Points, in no order, along strands that fork, close into loops and pass close to each other.
In the rows, 128 means zero.
Points whose rows are less than 206 apart are linked; no others are. Some points are linked to none.
ganov: [204 169  74 105  60 157  94 137 112 181 172 105 197 152 105 105  93 122
 113 171 105 107 140 153  93 147 141 125 100 114  55 120 204 141 132 138
 119 157 166 136 138 115  71 127 163 102 159 105 113 109 121 119 134 121
 114  82 158 118  87 157 154 108 129 204  89  95 117  92]
vut: [ 83  92  85  77 135 157  87  95 139 141 163 147 102 139 130 111  97 156
 153 132 101 139 142  93 130 148  80 107 122 158 154 159 134 131  77 133
 171 141 127 128  74 162  96 151 128  86 126 131  99  77 181 134 150 175
 152 152  94 151 109 130 159 176 155 148 138 100  80  96]
nelek: [140  81 189  73 150  67 105 142 118 117 186 202  97 113 155 126 195 113
 145  44  54 186 147 109  77 129 106 144 116 145 164 122 135 176 146 143
 130 106  78  82 114 154 106 131 102 170 147 121 148 112 118 130 185  91
  97  89 140 171 117 109  71  75 141  94 115 102 112 122]
Gonav: [114 103 143 130 122  98  61  72 118 146 112  94 144 157 104 150  93 149
 177  88 147  93 121 115 122 108 116 130 105 117 126 145  98  53 112 154
 136 133 119 163 117 136 132 145  98 127 177 112 152 156 132 164 117 205
 129 151 102 130 130 153 102 204 177  53  93 120 136 123]
Seluk: [130  91  99 106 125 173  93 101 134 161 124 115 138 129 108 102  75 141
 167 186  82 113 148  94  91 125  87 112 120 133 129 134 123 101  84  91
 158 148 153 134 139 187 147 129 148 101 108 105 135  91 176 112 154 137
 141 114 113 152 171 121 130 127 105 112 182 146  60  86]
Leso: [ 89 158 124 135 113 180 116  90 148 156  88 102 151 131 117 139 123 153
 128 117 175 160  76 143 200 179 117 115 135  92 101 139 105 148  93 102
 127  94 134 175 138 107 146 155 132 106 137 168  98 161 138 149  78 201
 196 145  99  85  91 121 179 196 154 155  96 119 146 120]
sofe: [138 157 101 103 132 189 136 137 148 136  70  94 102  83 109  81  86 153
 139 179 138 100 103 131 166 179 156  95 143  95  81 141 113 138 105  60
 121 126 190 164 157 150 138 121 165 111  81 163 121 145 165  97 110 155
 171 133 121 119 172 112 169 121  86 180 158 180 102 148]
buf: [140 153  55 191 119 173 131 106 106 138 117 111 175 158  97 109  94 161
 149 127 143  34 147 118 149 129 160 117 132 109  60 145 156 115 152 135
 139  97 116 107 151 108 113 116 147  78 174 109 160 165 173 159  95 151
 121 116 147 168 199 169 132 149 135 188 115  97 137 123]
Norab: [125 137 169 117  87 189 117  86 140 175 110 100 180 138 144 131 130 126
 144  88 184 151  71 160 168 176 116 161 128  64 102 141 139 153 128 122
 112  90 133 135 144  83 120 137 146 115 156 131 125 179 138 148 118 160
 177 131  99 109 119 169 159 169 150 168  65 131 138 150]
Fuv: [ 94 156 146 156 199  68 138 160 131  54  93 116  90 139 139 142 186  94
  80  95 174 121 126 126 151 104 183 163 113 149 125  91  69 110 133 136
 153 124  98 146 104 111 135 127  95 180 129 119 141 175  54 158 126 108
 120 152 153 113 119 133 128 153 144  86 140 151 202 143]
fubid: [151 173 170 101 122 141 126 173 135 163 114 104  88  68 179 107 139 144
  92 173 141 106  90 115 176 191 186  98 117  98 141  75 188 145 153 100
 161 162 148 149 117 139 112 150 148 165 125 161  52 142  88 101 106 102
 155 123 154  92 158  96 133  82 111 121 122 184 112 131]
Vum: [ 86 130  70 144 138  97 145 134 131 136 192 150 115 140 139 101 111 148
 136 109 122 126 165 111 148 137  99 121 148 159 123 153 142 169 146 172
 143 123 106 103  82 109 101 117 131 104 133 129 136  91 163 140 104 123
 102 129 115 156 104 136 124 128 156 179 107  81 158 131]
Lelop: [130 110  81 160  66  85 130 132 117 140 173 114 137 160  98 129  61 132
 116 122 112 104 175 132  86  89  87 111 101 157  99 154 183  73 150 144
 105 190 149 119  97 140 132 115 109 136 125 130 172  53 121 132 136 145
  84  91 158 138  77 102  51 120 153  92 123  59 105 118]
zat: [145 172 118 135 103  88 156 175 117 112 135 144 109 108 129 118 136 113
 111 175 116 164 145 173 127 105 137 119 127 144 142 130 164 139 145 146
 101 150 145 125 133  81  99 111 140 141  81 142 111  72 106 104  91 101
 101 129 158  80  56  92 123 120 123 147 119 109 134 110]
godog: [112 104 104 119 131  34 156 135 104 117 196 176 106 149 141 113 131 117
 137  54 109 147 166 122 115 100  95 116 127 171 126 133 129 155 160 193
 125 125  92  94  90 112 111 118  98 152 129 127 156  92 128 146 146 103
  62 110 126 158  74 117  68 109 167 138 105  70 152 144]
ludu: [111 150  61 182 112 135 137 127 129 131 103 111 126 149  99 108  93 144
 140 195 122  97 160 117 140  99 115  90 140 156 101 167 127  94 119 108
 101 113 148 138 154 139 151 100 116  95  87 146 128 109 148 113  79 155
 101 119 148 113 107  99 138 118 104 127 148 118 119 104]
vonef: [ 89  78 184 101 140  82 176 152 139  99 158 136 108 120 150 133 199 136
  85  63 122 168 129  94 148 156  94 103 158 152 150 119  69 169 132 135
 157 119  76 122 110 195 158 121 125 154 129 150 124 124  92  94 159  96
 123 105 138 155 148 111 122  72 107  99 178 171 151 135]
kagev: [148  82 149  90 151  45 125 171 121 121 169 216  98 105 168 111 175 111
 137 107  74 171 163 124  75  97 128 141  99 157 154 131 137 169 147 147
 160 122  92  70 122 159 127 147  93 203  98 116 136 112 103 132 158  73
 100  83 176 155 102 104  51 108 124  71 162 109  99 126]
linu: [156 146 133 102 139 128  91 128 129 126  87 153  96  97 106 119  99 102
 150 213  91 174 163 143  81  96 133 142 107 147 160 138 151 100 103  86
 118 151 171 138 151 110 144 121 141 137  50 125 124  92 152 112 131 117
 129 122 143  92  89  79  99 147 103  80 177 149  73 117]
dagi: [ 90 155  82 178 131 204 141  99 119 113  42 106 148 151  89 116 107 166
 164 134 160  92 122 100 170 123 137 106 140 120  88 155  60 104  87  68
 114  81 150 144 171 160 178 134 133  89 113 137 125 185 152 124  99 183
 153 147 115 119 188 108 173 167 109 124 174 138 137 136]
dagit: [137 147 188  91 104 122 180 165 132 127 127 124 110  78 161 126 173 122
  63 139 148 155  78 146 174 192 149  90 152 110 149  72 146 180 158 125
 131 153 150 138 132 125 138 130 153 149 124 167  91 120  80  74 120  70
 135 126 138  88 150 115 143  51 102 151 125 196 121 143]
bon: [136 125  88 153 146 147 144 129 114 130 145 122 144 133 137 136 112 135
 152  89 148  41 123 134 132 137 146 141 141 105  91 110 129 135 171 167
 145 111  97  91 149  96  98 111 121 114 185 120 163 175 128 157 127 112
 111 128 134 177 189 182 117 116 156 171  78  96 164 147]
nolu: [139  77 138  54 113 183  73  99 163 183 156 106 156 128 133 111 103 136
 133 150  84 138 104 110  94 182  77 113 111 109 129 120 135 133  92 105
 165 161 144 134 115 182 115 153 164 102 127 111 107  96 169 108 183 135
 163 132  85 151 159 158 169 104 113 156 158 156  61  96]
vaga: [189 180  84 135  89 155 107 151 149 174 169  87 169 116 119 111 105 172
  97 204 122  86 137 104 137 163 168  84 119 133  98 112 215 140 141 128
 138 163 165 143 105 162  81 123 160 106 169 140  66 108 123 108  89 135
 128  90 158 110  92 118 147  92 108 193 106 119 107  78]
Sus: [156 141  66 136 162 125 181 177 103  74 124 174  74 109 163  80 127 112
 145 182 121  93 159 128 141 135 182 115 142 115 114 142 121 162 133 129
 156 110 131  94 177 110  99 122 151 122  87  94 137 115 124 119 122  98
 118 114 171 144 174  94 114 110  97 170 163 121 136 134]
ribi: [182  89 137 123 139 155 123 113  97 116 109 163 127 120 125 136 100  89
 177 161 110 130 143 114  53  93 141 157 142 108 162 108 109  99 113  94
 145 132 143 100 196 139 161 139 171 133  89  82 149 129 143 124 181  86
 124 120 120 140 196 114 108 111 106  95 186 131  78 134]
Sev: [148 105 170  85 126 158  75  85 128 137 107 139 141 115 118 134 112 106
 145 147 106 210 133 144  82 102 109 162 117 134 196 152 129 128  99 113
 100 136 165 148 125 112 144 133 146 130  80 116 130  89 166 109 162 124
 143 147  94 110  79 114 131 154 131  90 161 149  91 142]
pav: [ 88 142 118 183 109  90 146 133 148 109 118  73 143 142 107 152 141 135
 101 141 163 126 115 123 178 118 112 102 136 154 114 124 108 106 141 129
 110 137 103 155 103 108 153 126 115 135 134 163 104 123  99 125  72 152
 126 130 137  98  95 126 139 152 150 120 105 116 179 102]
zuv: [127 124 217  85 174 150  77 136 149 104 135 113  74  95 168 147 170 132
 138  84 134 146 102 126 150 172 155 162 118  96 192 102 107 124 109 116
 153 124 115 130 103 142 105 153 128 135 165 151 117 169 103 101 168 133
 141 180 111 141 157 132 140 122 131 108 143 145 119 154]
monus: [112 134 161 115 119 134 122  90 125 160 174 118 156 137 136 142 135 122
 151  72 135 138 101 152 130 142 116 142 140 109 138 121 143 159 146 173
 115 114 119 109 118  76 110 134 131 107 166 132 128 143 148 143 128 135
 143 147 100 119 104 170 138 141 164 172  58 106 145 143]
Laru: [149  86 158  90 162  87 121 161 113 133 196 188 109 116 147 117 194 127
 123  44  63 127 137 112 110 158 131 108 127 154 121 108 145 201 158 155
 153 105  72  78 122 173  75 120 101 168 191 141 129 145 115 144 166  97
 106  93 144 193 147 130  73  53 142 129  98  87 133 118]
tesu: [152 100 133 123  81  94  43  72 121 159 140  95 151 163  96 136  73 125
 148 107 116 102 146 136 109 118 116 118  75 129 113 135 186  53 125 160
 120 159 139 163  97 130 121 148 102 133 179  93 153 110 122 167 136 174
 128 115 119 118  83 139  67 181 181  62  82  89  95 101]
taris: [111 155 132 148  53 175 185 108 141 183 128 115 196 132 107 122 134 133
 102 159 158 193  78 158 160 154  77 136 148  99  89 149 111 145 118 113
  75  97 163 147 159 108 167 124 128 125  91 146 122 123 151 120  96 137
 173 119  94  72  88 134 193 129  91 156 107 172 131 137]
pim: [105 134 183  80 170 172 133 141 146  78 127 126  73 104 155 128 173 120
 142  55 156 134  91 137 164 181 158 174 139  91 155 124  71 182 106 125
 137  94 125 107 110 125 124 141 140 120 147 140 158 180  99  96 178 141
 137 167  94 163 180 140 143 102 123 160 132 128 145 195]
nogi: [152 102 132  95 156 145 133 160 123 130 164 142 111 115 169 129 164 120
 135  85 112  93 121 135 115 154 136 136 152  99 122 105 144 183 165 160
 150 115  94  85 140 125  78 112 133 131 179 119 140 141 119 145 162  99
 121 116 138 184 169 154 121  71 126 174 100 109 135 136]
feda: [ 83  86 144 131  99  78 143 125 142 135 154 105 125 137 134 153 133 134
 114 118 131 146 133 103 128 100  81 116 130 156 161 134 112 100 127 134
 130 166  98 146  85 143 147 128 109 127 139 151 114  81 122 127 129 142
 113 123 131 138 106 110 107 145 146  85 122 133 138 110]
memep: [140 163  87 109 157  93  67 172 131 123 163 149  71 120 142  92 102 138
 155 180  80 103 181 115 136 148 170 118  96 152 122 131 196 132 116 138
 174 148 132 116  94 116  54 138 124 135 137 104 108 105 147 141 118 134
 120 126 177 140  99 107 106 152 131 144 146  84 117 109]
koseb: [148 119 126 143  89 170 128 109 120 166  96  86 180 129 125 149 109 133
 137 143 140 105  96 150 125 130 103 118 134  88  99 140 135  94 136 115
 102 109 128 138 176 125 153 102 141 127 128 118 127 146 128 124 103 139
 135 110 131 120 162 141 147 131 114 106 124 151 124 111]
Peta: [205 108 172  83 156 139 118 135 118 115 135 193 123 115 168 144 177  75
 125 123  97 156 131 174  54 106 156 178 118 107 168 111 164 165 160 149
 123 136 131  89 165  89  99 113 129 156 128 106 146 120 120 129 177  69
 115 125 128 133 126 136  99  93 117 144 116 124 107 145]
kabom: [161 166 196  97 170 139 135 128 122  88  84 130  96 116 158 152 189  92
 107 108 160 151 104 169 151 137 190 176 130 113 167 112 137 160 138 133
 106 112 141 139 124  64 105 124 137 150 127 145 143 154  95 114 138 104
 144 172 124 100 104 131 142 147 133 159 115 158 160 177]
lamop: [113 161 149 135 118 141 112 149 150 143 124  84  97  87 153 128 140 155
 108 164 140 123 102 114 203 174 159  85 124 123 136  95 153 153 140 107
 141 151 130 171 104 129 108 142 152 127 144 178  46 125 117 110  87 150
 164 140 146  94 132 107 149 122 145 144 113 148 133 117]
kom: [107  84 187 102 120 118 156 138 146 138 140 107 133 102 141 150 151 135
  96 118 115 171 104 120 114 142  75 104 162 128 169 109  90 135 133 121
 145 150 111 136 123 183 173 121 138 138 115 151 122 104 111  94 147  88
 121 124 101 141 166 118 135  71  96 101 173 203 121 131]
Sufud: [177 110  83 131 105 125  68 136 127 158 149 133 169 140  92 132  74 112
 126 193  77  65 182 115  61 115 110 112  85 147  96  91 182  79 134  90
 175 187 130 119 141 170 130 146 136 118 155 102 139 103 132 141 168 106
 113  71 182 160 168 136  76 104 107  89 172 127  53  87]
piv: [111 129 103 136 170  94  79 171 136 126 121 136  67 115 138 110 100 138
 165 183  93 109 172  95 137 131 147 121 104 143 133 140 143  91 109 110
 179 153 112 125  98 153  99 139 109 137 121 121 108 114 137 142 121 155
 124 133 163 141 133 105  93 153 130  72 172 124 116 108]
semu: [162 107 149 106 121  93  36 127 129 141 154 148 121 135 108 151  76 106
 154 126  86 112 167 136  66  96 139 148  65 142 145 105 204  70 126 141
 147 173 125 124  96 117 110 158  90 151 163  82 164 100 129 164 164 124
 126 118 153 139 108 138  45 167 162  44 117 102  74 121]
Kare: [155 127 107 147  94  89 155 155 129 136 133 134 151 102 110 139  98 128
 107 190 109 113 140 152  79  91  96 105 135 135 123 118 162  85 154 118
 131 171 141 123 180 160 153 103 125 151  92 144 133  85 107 116 112  88
  91  87 158 112 142 115  84  73  84  89 151 155  92  94]
puduf: [148 163 132 143 152 115  94  80  85 104  49 136 125 149  91 136 114 106
 153 140 137 127 146 147 115  70 164 153 109 135 139 150 128  80 116 124
  76 100 148 161 155  70 136 130 124 140  99 113 145 154 146 143 116 148
 126 145 113  85  73 108 113 190 139  94 138 112 154 133]
dadev: [119 163 116 117 183 157 125 144 116  82  72 113  65 106 139 112 115 128
 166 143 151 102 126 126 157 142 172 144 136 113 133 126  65 117  91  88
 149 112 137 147 152 117 132 133 159 125  98 132 121 165 118 112 148 139
 150 167 130 135 180 108 144 153 116 127 185 138 139 159]
rudil: [126 142 164 144  91 130 159 101 117 134 108 116 176 138 107 154 151 105
  85 142 143 197  97 160 127 117  94 152 150 138 153 146 125 136 117 132
  59 116 146 161 135  92 162 126 140 126  88 150 109 103 125 121 121 113
 147 138 108  73  63 118 179 157 112 135 121 160 146 121]
gefiv: [ 99 167 149 151 204 136 137 110 115  42  63 101 100 136 123 157 155 113
  99  81 184 128 100 137 130 105 194 194 127 143 151 106  55 128  98 110
 126 105 131 164 114 109 152 136 132 149 122 116 160 197  81 150 166 123
 141 167 109 109 132 126 163 161 153 114 170 155 191 180]
zin: [148 159 174 111 190 101  67  90 119 104  81 131  98 116 130 148 148 114
 155 114 148 142 123 150 133 105 172 162 109 132 180 125 134 110 134 137
 106 117 131 160 106  80 110 138 115 158 133 129 130 159 121 139 131 137
 150 178 108 100  90 137 118 192 161 106 120 140 169 154]
leveb: [149 164  91 146  64 174 162 122 104 150  90 149 174 139  98  84  96 124
 151 183 125 137 121 161 126 101 134 126 135  96  62 162 142 128 118  95
  54  76 196 140 213 109 136 106 155  99  53 109 144 141 172 113  98 148
 139 107 124  82  96 111 171 117  72 167 111 143  97 127]
nema: [ 76 161  85 220  97 126 174 115 139 119  67  73 171 161  65 148 136 143
  90 141 168 116 112 128 177  95 108 108 142 156  68 143  85  94 130 100
  70  86 130 157 139 115 191 120 104 126 107 142 152 166  88 145  67 161
 132 114 127  74  80 121 171 153 115 110 118 133 171 110]
nolo: [144  64 196  83 119 156 135 129 149 157 170 119 154 113 157 146 155 119
 111  84  94 169  98 132  89 166  81 121 142  96 157  94 124 149 144 124
 128 143 111 110 134 166 140 114 139 117 132 149 125 117 133  89 181  87
 117 127  90 159 177 153 150  33 114 136 126 169  94 143]
vin: [ 73 183 117 138 176 171 151 129 140  71  57  79 117 131 121 150 141 132
 108  95 191 110  88 130 185 146 158 154 138 125 105 129  61 135  98  98
 126 106 132 155 126 103 163 139 142 120 125 138 143 190  93 128 131 144
 149 169 120 112 151 137 168 165 149 141 154 157 173 179]
bevi: [118 108 163 126 147  36 165 155 124  91 149 166 104 144 142 138 190 104
 105  71 136 156 143 141 114  88 128 148 137 151 151 113 108 142 161 182
 132 125  81 102 117 109 126 115  88 177 137 123 144 131  90 141 135  88
  88 114 134 133  94 117  89 120 145 115 108 116 183 144]
Nen: [137 113  91 174  30 140 146  97 102 194 160 108 231 169  91 129  83 128
 128 109 132 124 130 168 107 124  70 137 111 110  73 154 170  91 153 157
  88 110 133 129 144 125 136 109 108 124 164  97 158 118 136 158 118 145
 111  86 112 130 114 171 112 126 135 112  86  86 132 107]
ver: [151 154 215  98 128 152 155 134 133 104  88  99 102 102 147 157 184 113
  66 114 153 173  72 151 174 175 164 126 140 107 159  87 135 154 132  98
 101 143 145 172 121  93 140 144 163 142 113 178 101 144  79  92 132  99
 160 165 129  79 117 116 163 111 116 147 131 184 127 164]
Bug: [135 151 105 138 117 138 119 157 160 149 167 115 116 105 142 108 124 170
 107 183 113 125 147  92 173 171 152  81 134 143 127 124 174 169 134 129
 159 163 145 153  74 156  85 132 155  97 149 155  53  83 151 105  84 145
 145 124 158 115 102 114 145 109 125 180 120 131 116  86]
dogeg: [ 95  70 142  95 115  96 119 101 135 141 215 156 131 139 144 137 140 147
 134  49  70 135 145  95 118 152  73 113 129 153 155 104 157 159 134 152
 145 149  90 114  68 161  88 133 120  99 186 137 114  92 156 138 158 119
 119 112 106 174 108 139 112  93 166 140  73  92 104 115]
fipi: [202 124 141  93 149 137  98 132 123 119 108 199 102  89 131 119 104  86
 156 201  81 160 159 148  60  98 161 164 109 115 164 103 154 119 112  95
 140 147 164 104 181 112 128 145 161 146  53  88 141 109 150 117 169  83
 139 116 150 115 140 103  97 126 101 115 184 144  57 125]
Tisep: [ 95 131 106 105 134 177  85 104 143 154 127 117 116 125 122 110 107 160
 146 146 134 130 111 118 171 173 119 105 122 124 125 149 120 138  78 120
 155 124 139 156 111 139 104 146 131  97 132 154  85 120 171 140 105 205
 184 164 108 117 115 125 184 186 147 167 120 114 109 102]
leni: [ 83 132 126 135  92 134 168 130 134 157 182 128 154 137 142 130 133 140
 119 113 133 150 119 140 156 152  94 123 154 130 125 128 141 180 144 156
 116 125 110 118 109  98 113 123 132  98 140 157 102  92 156 116 101 123
 133 132 120 127 101 141 153 121 145 186  85 115 147 125]
Viz: [110 117 115 142 192  49  95 179 118  91 119 164  61 127 157  98 142 116
 157 149 122 118 171  95 131  99 178 140 102 152 136 134  87  90 107 126
 179 128  96 113 116 152 114 139  82 171 116 107 128 146 101 146 134 131
 108 130 171 150 152 113  77 169 132  52 179 118 155 130]
Tov: [ 76 131 144 102 158 169 152 148 163  91 136 114 108 109 159 142 169 147
 114  70 170 106 103 105 202 193 140 128 149 109 136 130  93 194 136 131
 167 122 110 106 105 135 125 130 131 113 178 147 129 161 106 103 127 146
 149 159 128 163 188 160 135  94 147 169 116 146 166 173]
Zome: [100 104  64 188 123 125 207 134 179 147 158 124 163 120 128 135 123 189
  86 129 139 122 135  85 162 131  62 105 162 169  98 163 101 146 158 144
 127 131  95 113  83 191 159  93 120  93 153 144 116  85 171 130  85 133
 105 119 128 175 162 160 121 112 118 140 138 131 150 118]
rop: [157 107 161 115 123  32  93 154 126 130 169 176  97 129 140 140 125 110
 133 114  96 152 169 135  75  88 143 145  72 147 163 103 200 103 161 173
 135 177 118 100  77 111 103 151  75 185 150 123 145  98 114 155 135 103
  99 121 156 125  77 129  41 140 165  64 102  81 114 141]
bipa: [ 64 118  70 110 126 165 147  97 126 160 171 165 123 155 128 102  89 139
 165 117 124 138 150 107 120 126  80 135 134 158 133 166 102 162  85 145
 135 111 136 105 104 123 112 148 128  88 107 107 142 111 200 145 136 146
 131 147  76 156 126 140 158 162 131 158 122  98 119 130]
Zug: [165 100 175  75 142 143 125 115 117 116 130 174 133 118 148 138 160  85
 136 120 105 199 137 149  57  89 123 183 147 130 197 140 137 165 126 139
  97 125 140 106 126  94 128 123 144 131  86  96 148 100 151 109 180  76
 111 144  90 140  97 124 126 108 110 136 141 137 114 164]
sose: [125 135 104 188  96 166 154  94  93 124  61 109 173 151  89 150 105 139
 147 138 149 106 104 117 131  83 121 112 155 117 101 141  80  71 112  89
  91  84 154 139 188 151 209 119 135 104 107 116 140 175 129 130 109 138
 134 121 120 123 191 114 163 132  85  90 165 171 130 124]
puvi: [110 145  74 164 117 201 121  90 109 138  71 113 164 162 105 110  97 172
 188 114 151  57 128 106 171 134 147 119 127  96  65 149 115 106 116  92
 123  68 130 129 166 129 141 122 145  81 152 110 138 188 174 150  92 192
 144 128 129 141 201 144 154 180 127 151 135 110 133 131]
Mek: [142 143 121 106  72 185 150 120 145 178 116 121 159 109 112  92 102 122
 135 179 128 157  89 156 128 162 118 114 138  86  71 151 125 154 112  92
  77 113 192 157 175 131 140 118 161 107  62 132 125 120 172 108 109 150
 169 123 105  88 119 135 190 127  78 186 125 170  98 146]
paru: [ 59 103 157 115 147 103 100  99 142 110 141 119 106 140 132 154 146 141
 138  80 140 149 114 110 150 123  96 127 132 151 180 129  65 117 101 144
 156 139  97 147  81 142 134 142 109 112 145 149 112 130 124 128 130 159
 135 168  95 135 111 132 149 169 168 106 112 128 155 138]
Gelu: [ 70 121 163 107 171 147 139  85 128 127 167 174 116 138 130 135 146 114
 163  16 138 159 104 123 102 136 101 172 161 128 164 123  64 177 105 149
 128  80 100  64 107 125 126 150 109  98 148 115 178 174 151 126 179 128
 116 154  42 169 142 147 147 108 139 158  82 110 161 175]
vali: [ 86 138 135 161 168  23 113 175 146  87 117 121  80 141 143 113 165 111
  98 123 140 138 155  99 162 101 163 127 107 166 114 111  83  85 121 129
 152 160  96 146  77 128 130 141  72 176 126 147 121 136  73 153 103 133
 108 143 161 120 100 114 100 159 153  68 138 131 188 118]
Nur: [122 130  32 188 103 176 176 112 165 166 148 127 184 134 105 112  96 188
  98 169 123 108 141  90 136 138  84 115 145 165  77 186 127 128 139 124
 116 117 140 119 103 189 153  90 122  70 139 130 131  86 195 141  80 140
 124 114 133 151 165 171 145 111  95 156 139 129 113 101]
Sedu: [179 149 183 122 134  68  78 159 117 144 152 152 104 114 147 145 146 112
 125 141 121 131 134 137 114 111 187 142  81 123 163  83 226  98 161 161
 127 157 128 125 106  91  82 155  89 185 166 131  86 136  91 144 100 109
 125 141 146  95  91 133  92 151 165  89  85  86 125 135]
tubi: [137 134 150 147 129  96  86 130 135 140 124  74 132 136 130 164 115 141
 142 105 167  65 107 131 144 112 155 118 115 105 117 109 132  69 161 143
 139 145  92 144 112 112 114 135 102 164 191 132 111 175  92 151  98 171
 127 141 141 130 151 153  94 161 167  72  74 108 164 118]
lud: [156  52 131  95  85 180 110 109 136 200 161 101 204 137 129 134 114 114
 130 118  84 132 100 132  61 147  58 131 122 114 112 116 134 130 126 119
 136 149 121 114 147 172 136 120 149 107 141 105 128 117 153 123 200 101
 136 114 100 161 181 183 150  72 120 130 131 151  85 123]
rom: [181 156  76 153  34 153 139 128  85 185 167 123 228 175  88 117  71 111
 112 130 110 118 149 187  89 130 102 134  96 112  72 146 204 110 154 153
  94 141 166 120 155 111 101 111 130 112 140 101 158  94 126 134 131 125
  97  85 136 100  74 172 131 105 143 169  92  59 108  99]
Goto: [120 170  67 212  70 126 163 128 115 131  71 100 171 166  76 113 107 152
 124 172 148  86 143 143 165  92 133  84 137 135  61 162 138  84 155 121
  68  72 155 128 176 108 148 107 108 106  93 146 148 155 112 122  46 172
 107 104 153  88  88 116 144 110 113 141 112  93 128 113]
godup: [155 122 184  99 135 168  87 126 136 146 108  84 124 104 151 150 123 124
 141 128 137 118  95 142 115 150 137 134 119  86 150 119 137 106 131 117
 130 139 121 136 150 124 120 126 148 136 145 134 112 152 118 117 153 131
 148 141 122 125 164 136 134 127 125 105 140 161 107 128]
lor: [107 119 160 154 127 159 199 113 106 135 128 120 181 150 122 179 146 113
 106  68 185 128  90 160  93  92  98 156 166 114 137 129  95 140 148 167
  95  94 101  98 161  92 172 116 113 131 146 106 165 166 117 142 143  88
 128 132 102 149 149 165 145 124 126 134  96 152 173 163]
diri: [163 130 131 154 141  81 186 158 107  75 102 143 124 144 129 160 154  97
  92 132 162 114 125 160  92  67 140 134 134 129 148 113 119  93 158 160
 112 140 102 118 166  90 143 113 113 176 117 111 153 128  84 141 119  86
  95 118 154 104 118 119 100 134 109 108 122 127 160 121]
buvav: [110  96 148  87 166 152 127 125 128 130 186 174 111 117 152 112 161 106
 155  34  92 143 112 131 111 171 107 152 160 113 140 123 106 205 117 145
 131  95  90  73 115 128  86 123 129 102 158 116 167 147 158 123 186 116
 119 130  79 197 153 147 147  67 124 187  89  93 126 153]
tib: [115 146 154 179 104  67  85 119 142 130 127  68 121 139 116 151 125 141
 122 122 166 123 109 123 180 115 147  93 112 134 124  97 139  88 147 140
 114 155 105 163  82  96 138 156 104 150 172 155  83 142  87 136  69 180
 131 144 125  85  85 133  99 170 179  92  72  86 166  99]
ges: [100 144 121 158 161 111 224 153 102  63 110 134 103 137 122 142 158  90
  69 119 148 162 122 142 125  91 135 149 165 155 133 122  81 163 115 151
 113 101 141 126 144 114 186 113 141 140  61  86 155 135  91 141 146  58
 117 128 126 118 118  98 173 115  92 135 165 166 168 150]
tafi: [ 92  83 157 127 162  51 180 159 122  72 142 142 109 150 142 140 202 117
  86  57 141 160 137 103 116  88 113 140 152 173 141 118  52 161 127 156
 150 121  78 118 113 173 170 115 106 174 117 113 142 139  74 135 164  87
 112 102 149 162 125 103 116 110 116  90 147 148 177 138]
vugu: [128 159  84 123 168 154 157 164 127 100  85 133  62  88 136  87 111 133
 151 196 127  99 136 115 166 164 173 109 150 111 112 136 104 151 111  85
 154 124 148 146 156 143 121 115 168 115  74 139 129 124 138 102 112 133
 144 137 145 134 175 100 137 111  87 160 175 165 127 135]
Tem: [117 139  32 172 135 149 122 126 158 134 138 124 114 153 101  90  80 179
 125 183 115  84 185  80 142 138 119  99 129 174  95 189 145 111 120 129
 139 131 146 125  90 162 114  99 125  63 139 131 124  81 193 142  85 170
 104 126 144 151 121 136 127 146 121 165 142  83 100  96]
nidi: [136 155 109 189 142  88 157 127  84  70  68 140 109 158  91 146 131  96
 114 159 146 128 158 139  93  38 152 136 133 156 135 142 109  73 117 128
  82 118 140 142 159  90 166 121 121 151  71 104 150 142 110 144 112 109
  89 132 139  98  89  87 123 152 112  98 155 127 154 120]
tir: [181 111 145 129 132 180 165 115  89  91  83 148 127 118 125 112  90  92
 162 146 156 139 111 119  97 111 162 152 163  90 154 123  74 110  94  80
 104 110 182 117 208 133 188 145 188 117  75 107 148 174 134  99 176  89
 145 152  83 127 206 115 156 119  81 134 186 155 107 171]
Vug: [125 110  87 106 102 160  63  85 150 170  96 103 146 144  79 100  72 149
 149 202  81 105 159  95 116 134  81  86  95 140 102 158 154  73  98  83
 141 131 177 163 141 198 153 125 115  94 131 119 111  91 161 126 130 183
 140  97 135 111 112 110 121 142 114  90 158 141  41  67]
Rapud: [210 143 156 126 144 133 142 131 108 100  83 159 144 110 144 156 150  88
 104 166 150 126 122 186  79  79 169 155 111 100 168 121 171 114 157 128
  99 144 140 121 186  70 106 118 127 181 105 121 134 119 101 128 126  82
 119 125 147  91 110 121 104 135 111 127 126 143 115 132]
vas: [ 52 115 160 132 161 106 113 118 162  98 156 121 104 120 155 147 168 160
 118  70 151 118 122  96 206 156 126 111 143 135 149 106  83 156 130 140
 169 137  89 125  86 153 107 142 107 116 183 158  96 154 111 119 101 160
 141 156 119 146 142 145 131 122 183 129 107 122 176 131]
Buved: [178 162  99  98 165 111 119 180 111 100 153 172  69 115 162  86 127 118
 162 167 101  89 158 145 114 139 206 142 108  95 111 119 173 163 140 154
 162 125 131  96 148  83  49 132 138 137 129 101 136 128 119 143 125  95
 116 118 177 142 124 108 116 133 121 180 124  85 120 130]
rafaf: [ 71  84 109 153 115 107 180 116 163 135 140 108 148 122 133 144 136 171
  81 137 137 139 129  73 162 117  49  89 151 166 141 150  75 115 122 120
 146 164  95 149  69 202 186 113 103 108 135 168 103  80 135 121 105 157
 123 122 124 146 148 123 145 130 126 106 146 157 138 104]

A fork is a point with three links, a tip a point with one. Leave the first point through the second and follow the links. Name the first fork or tip that comes.
dadev / vin -> vugu
bon / buf -> feda
ganov / vaga -> diri
Vug / Seluk -> bevi
kabom / ver -> Nen
paru / vas -> nogi

How many points has the smallest loop of links through each point below? Write - if it is on no loop.
Viz -> 11
nema -> 9
Vum -> 8

A tip is a point with one link. Name the tips that can be reached along the links from each point below, in the order of the rows.
sose -> kagev, Gelu, Sedu
taris -> rudil, leveb
puduf -> Nen, tir, Vug

Name the points in between on the shortest way along the links from the first point to the second, in order.
kom / vaga -> vonef, tafi, bevi, diri, nidi, puduf, zin, kabom, ver, dagit, fubid, lamop, Bug
vas / Laru -> Tov, pim, zuv, godup, koseb, sose, dagi, puvi, buf, bon, nogi
vali / rudil -> Fuv, gefiv, vin, dadev, vugu, sofe, Mek, taris
lud / Tisep -> nolo, kom, vonef, tafi, bevi, godog, Vum, bipa, vut
koseb / Gonav -> godup, zuv, pim, Tov, vas, paru, feda, pav, tib, tubi
